Each row is a point on a landscape with many valleys, with its height.
A ball rolls from a point to whichever of its 2 nearest points has the largest drop for the distance, and stops where none of them is lower. Distance is the straight distance between rows; heights are no part of it.
J142: 14 52 34 8 -46 -17 -12 13 0 36 -23 9 -18 -40 -10 -14 -15 -13 -69 -43 7  h=739
J414: -58 15 1 -6 -4 9 20 3 -36 19 28 -22 -70 -59 -54 -3 15 -25 -44 -2 -16  h=249
J15: -12 -41 -41 0 33 13 17 -6 -37 -4 4 -11 -10 18 15 2 11 3 36 60 -22  h=412
J987: -2 -55 -25 18 18 11 -11 5 -35 -1 -3 -1 -17 18 19 1 -17 22 14 53 -33  h=399
J827: -9 -34 0 -32 20 -17 -1 -39 42 -29 7 -6 15 51 33 9 19 62 32 26 14  h=230
J878: -27 -26 19 -19 3 -7 -4 -13 57 -14 32 13 -15 27 9 22 12 43 1 -12 -16  h=237
J419: 30 22 26 -5 16 16 -75 33 18 -3 6 35 -52 1 -11 -21 -44 11 -58 -41 -13  h=222
J785: 8 68 0 12 -22 -16 -65 18 33 27 -42 4 -47 5 -54 -38 -29 -16 -26 -31 28  h=641
J263: -27 -48 35 7 -19 36 52 -18 -4 -3 30 -31 41 13 11 53 7 -16 1 -1 10  h=543
J450: -17 -35 -4 -16 9 8 0 -4 -8 8 9 17 0 -24 30 -27 -4 13 -23 7 -31  h=774
J533: 35 -5 -30 0 46 6 -74 36 -14 -11 -2 33 -33 17 13 -47 -37 18 -2 12 -30  h=314
J126: -25 3 -29 -45 26 26 78 -33 15 -16 19 -16 44 4 16 14 49 -28 23 5 27  h=612
J996: -21 -55 11 -25 13 24 22 -54 31 -18 8 -28 35 37 20 7 26 38 14 24 10  h=212
J232: -21 -30 1 15 -25 51 45 -28 -41 -3 35 -30 51 7 35 52 -7 -46 19 1 14  h=569
J337: -41 -40 -4 -26 36 32 50 -20 52 -25 35 -23 2 42 -30 35 21 18 24 17 -1  h=416
J892: -9 75 -1 -1 -30 -46 -5 10 37 5 -9 25 -41 -24 -27 -6 16 1 -38 -44 6  h=834
J226: -34 -91 13 3 5 54 11 -27 -19 -4 12 -41 24 19 13 1 -1 2 3 43 -34  h=461
J464: -64 -49 -6 -40 35 36 5 -34 30 -17 29 -15 -17 2 -4 -32 22 15 4 18 -48  h=373
J91: 18 -53 -2 9 8 0 -23 5 -20 -9 -9 2 13 17 37 -7 -26 31 10 31 -10  h=413
J215: -10 -15 -8 -27 25 -31 -11 -14 56 -26 21 14 -14 36 25 11 19 49 29 5 1  h=245
J498: 20 25 50 18 -48 -15 5 14 16 18 -10 18 4 -25 7 21 -12 2 -53 -43 8  h=703
J910: 16 -42 -36 -11 23 0 -4 -16 -20 -9 -10 -13 9 50 43 -7 8 33 49 62 -9  h=423
J954: -30 -37 37 12 -15 23 56 -1 9 2 34 -20 6 8 -34 68 4 -14 -18 -16 2  h=528
J291: -45 -60 5 -13 11 23 -46 4 9 -6 37 13 -58 -10 -6 -15 -23 17 -17 -3 -61  h=356
J821: -11 -40 3 14 9 -17 13 -4 1 -6 13 -6 0 25 10 40 3 20 22 26 -2  h=438
J807: 73 63 67 23 -1 -6 -39 29 29 -3 -17 25 5 13 -13 -14 -26 5 -23 -51 29  h=568
J523: 33 -2 5 50 -45 -9 2 -9 -47 1 2 -10 42 17 42 46 -22 -17 37 18 25  h=618
J168: -25 -57 18 -28 5 55 42 -58 22 -32 15 -53 62 32 1 23 17 14 10 13 19  h=188
J501: 24 36 30 38 -60 -13 -1 5 -25 16 -25 1 22 -24 13 26 -21 -28 -30 -32 25  h=669
J470: 32 11 -47 -5 30 -7 -32 29 -42 -2 -24 31 -3 -22 25 -70 -13 -2 -3 20 -33  h=103
J956: 56 23 -39 17 30 -12 -63 30 -22 0 -32 21 -23 22 -5 -49 -26 13 23 19 -20  h=340
J458: 26 9 32 39 -32 -43 9 9 8 -7 -1 4 20 16 5 57 -2 16 15 -9 45  h=467
J984: 17 17 -43 -17 13 -25 16 -14 -24 -6 -16 19 34 -23 48 -34 40 -10 38 18 -7  h=229
J24: -10 -89 37 -8 -13 41 -6 -40 6 -8 3 -31 48 19 34 -6 -13 32 -2 20 -19  h=443
J580: 13 -21 -12 -35 36 -17 -50 1 43 -25 10 25 -10 35 38 -21 -12 55 22 14 -10  h=266
J570: -28 31 5 -20 -10 -17 48 -3 19 11 22 21 -11 -32 -3 15 42 -7 -30 -31 -10  h=521
J659: 38 10 -47 -12 17 -12 -12 -2 -43 0 -33 22 33 -18 56 -57 4 -11 26 21 -25  h=167
J255: -45 -50 23 -2 10 40 54 10 -3 -1 37 -31 -7 -8 -50 39 3 -24 -11 -2 -19  h=512
J55: 96 14 43 14 38 -9 -49 29 -1 -20 -13 15 30 35 21 -39 -25 25 28 -6 25  h=263
J856: -13 -10 -11 14 3 29 66 4 -25 -5 28 -31 14 8 -26 73 8 -40 15 5 25  h=161
J673: 8 -33 36 32 -24 -18 10 3 7 -10 12 0 18 17 14 56 -10 28 7 4 20  h=451
J87: -6 1 30 -4 -16 -20 41 -12 33 -7 18 6 38 10 31 41 29 9 7 -15 22  h=151
J513: -50 -13 -46 -51 61 23 50 -29 19 -22 19 -9 -13 12 -11 -9 36 3 32 32 -3  h=324
J796: -22 -4 15 36 -37 11 22 -3 -55 23 6 -30 -2 -32 -18 36 -8 -29 -36 -5 8  h=434
J889: -58 -19 -36 -48 51 13 11 -30 34 -18 35 4 -37 10 -7 -8 32 10 18 22 -36  h=345
J241: -8 -2 23 -5 -9 14 -70 18 17 2 20 24 -73 -23 -21 -1 -38 14 -60 -45 -34  h=278
J505: -23 -5 -20 -43 6 22 49 -51 0 -14 9 -12 59 -5 53 -9 48 -12 16 8 18  h=631
J586: 9 -1 4 -10 -8 -10 0 14 -1 3 -4 22 20 -21 36 -17 0 10 -22 -12 -9  h=761
J923: -2 -14 12 42 -36 11 29 -7 -39 1 21 -18 40 13 31 62 -11 -30 16 -4 28  h=597
J472: -31 -68 -9 13 17 14 -24 9 -19 -2 21 -5 -38 2 -8 -1 -24 18 -10 29 -49  h=383
J70: -6 76 -40 20 -23 -46 -18 -3 -6 35 -56 -8 -31 -22 -59 -42 19 -26 32 2 16  h=702
J320: -16 -5 -58 -30 51 17 60 -20 -11 -13 -1 -8 7 15 7 8 45 -10 52 52 -1  h=303
J866: 68 33 57 3 -2 -14 -15 23 34 -18 -15 28 23 4 27 1 -17 28 -2 -36 29  h=527
J136: 34 40 -5 56 -56 -17 -37 2 -23 33 -65 -23 1 6 -40 -2 -27 -27 20 5 37  h=526
J544: 59 10 12 6 31 -12 -49 36 6 -9 -11 27 4 19 18 -27 -32 23 0 -4 2  h=300
J416: -2 71 -27 14 -31 -22 -40 11 -7 52 -63 -22 -39 -29 -54 -64 -4 -41 4 1 23  h=682
J314: 70 43 20 35 -33 -32 -22 21 -15 1 -36 5 47 -12 10 -6 -16 -9 20 -32 33  h=537
J717: 40 62 36 21 -13 -7 -58 23 27 11 -31 19 -27 13 -36 -28 -35 -6 -35 -48 28  h=609
J355: 35 15 5 43 -47 -14 -11 1 -49 2 -11 -1 42 -14 26 23 -16 -22 10 -9 17  h=638
J553: 30 74 6 7 -23 -20 -30 20 5 25 -38 22 -7 -39 -24 -49 -8 -15 -37 -43 7  h=778
J599: -50 -62 6 -32 19 72 58 -6 -5 -13 26 -41 8 -7 -41 4 -2 -35 2 24 -28  h=494
J325: 21 -65 18 -7 -10 23 -17 -21 -16 -8 -8 -11 51 14 66 -9 -21 32 7 23 3  h=426
J225: -37 -78 -9 -14 27 67 42 -19 -2 -13 20 -48 17 26 -26 13 1 -14 25 40 -20  h=478
J792: -50 15 -9 -2 10 1 44 8 -11 7 34 -7 -35 -28 -46 21 25 -21 -21 -4 -8  h=169
J883: 9 45 -25 20 -2 -44 -26 17 4 3 -23 20 -23 -9 -23 -14 -2 5 9 -1 3  h=465
J138: -5 16 -47 -16 33 -18 35 -10 -18 -4 -4 10 18 1 20 -10 41 -8 43 34 -6  h=274
J346: 35 24 -13 -14 33 7 -47 33 -18 3 -10 33 4 -27 29 -68 -20 -4 -26 -7 -23  h=29
J540: -23 8 -24 -8 -7 43 79 3 -48 2 36 -23 26 -23 -19 53 6 -70 12 -13 26  h=251
J508: -25 11 -11 24 -20 34 53 0 -67 15 25 -33 0 -37 -24 40 -1 -69 -20 -7 16  h=362
J708: -12 2 -2 48 -34 -11 -8 7 -49 25 -21 -19 -16 -20 -22 18 -19 -19 -32 13 9  h=464
J229: 21 17 4 54 -42 -15 -53 14 -17 40 -62 -28 -32 20 -49 0 -49 -20 -3 21 38  h=503
J223: -11 -52 -14 -25 16 27 -10 -16 -28 7 -10 12 22 -18 50 -53 -8 7 -9 32 -41  h=786
J280: -42 -3 25 -30 -9 8 44 -13 34 13 41 10 -25 -33 -9 8 31 -7 -41 -30 -37  h=468
J183: 8 -35 -24 -20 38 4 -64 18 12 -15 9 24 -23 19 30 -32 -29 40 8 20 -29  h=288
J754: -2 89 -14 1 -30 -41 -19 10 15 23 -33 13 -28 -36 -44 -33 17 -14 -15 -36 15  h=809
J484: -26 -31 41 -18 -10 8 35 -25 54 -5 24 -5 16 13 15 35 21 26 -9 -13 -2  h=203
J817: -2 61 -30 21 -24 -22 -62 17 10 36 -57 -10 -58 3 -62 -46 -25 -21 6 6 24  h=664
J582: 33 43 -8 38 -27 -41 -26 14 -10 16 -43 3 6 -4 -31 -3 -6 -4 12 -3 20  h=495
J762: 69 52 -30 33 11 -22 -62 26 -5 8 -45 7 -13 24 -45 -43 -24 8 33 2 11  h=379
J590: 81 17 16 -6 17 -34 -24 17 6 -20 -20 19 51 19 43 -26 -10 17 45 -12 26  h=210
J612: -50 10 -5 -13 -8 -4 -7 5 -15 16 28 6 -73 -53 -27 -10 1 -3 -50 -16 -37  h=315
J645: -10 11 2 46 -43 -7 -36 11 -39 42 -44 -26 -36 -6 -41 3 -46 -15 -38 21 24  h=485
J506: 49 34 41 25 -36 -37 2 15 17 -12 -19 22 39 3 20 26 -7 16 13 -26 30  h=493
J213: -29 -21 5 -13 -3 -1 -42 9 24 -6 31 26 -67 -17 -10 9 -15 20 -33 -31 -46  h=319
J819: 26 24 3 -24 26 14 -59 36 8 -1 3 45 -25 -18 19 -56 -22 1 -50 -37 -24  h=134
J123: 31 42 24 0 -23 -30 3 14 18 3 -14 33 21 -30 18 -10 5 -2 -29 -37 4  h=735
J203: -22 46 -17 -16 6 -33 61 0 14 -4 14 15 10 -22 -3 25 53 -24 8 -19 12  h=565
J268: -45 16 22 -29 -15 4 18 -3 4 20 37 10 -52 -61 -15 -13 21 -14 -62 -39 -49  h=389
J895: -29 25 -23 -38 31 -5 80 -7 31 -12 20 0 11 -4 -15 33 53 -23 15 -8 21  h=591
J643: -55 -62 2 -34 32 43 12 -44 50 -33 24 -26 -1 40 -20 4 19 33 10 22 -28  h=400
J912: 50 10 16 -15 -4 -39 6 -8 19 -21 -6 7 50 23 54 0 18 24 51 -2 41  h=147
J993: 43 62 -26 13 18 -31 -60 22 18 0 -24 32 -12 9 -32 -50 -3 5 15 -23 4  h=424
J632: 16 8 5 2 -14 -33 17 -1 -2 -11 -5 8 39 4 35 19 27 4 30 -1 18  h=80
J870: -31 5 -14 6 7 10 64 14 -22 5 22 -27 -17 -7 -57 51 11 -34 -8 4 21  h=108
J782: -27 -35 -12 -14 27 16 48 -11 13 -13 19 -16 8 31 -5 37 21 5 24 29 7  h=427

Two balls start at each pair of points below. Name the first point that both come to, or write -.
J807, J314 -> J506
J889, J291 -> J346
J229, J582 -> -
J136, J416 -> -

Where does a ball stop that starts at each point below?
J126 -> J870
J717 -> J346
J255 -> J987
J782 -> J346
J472 -> J346
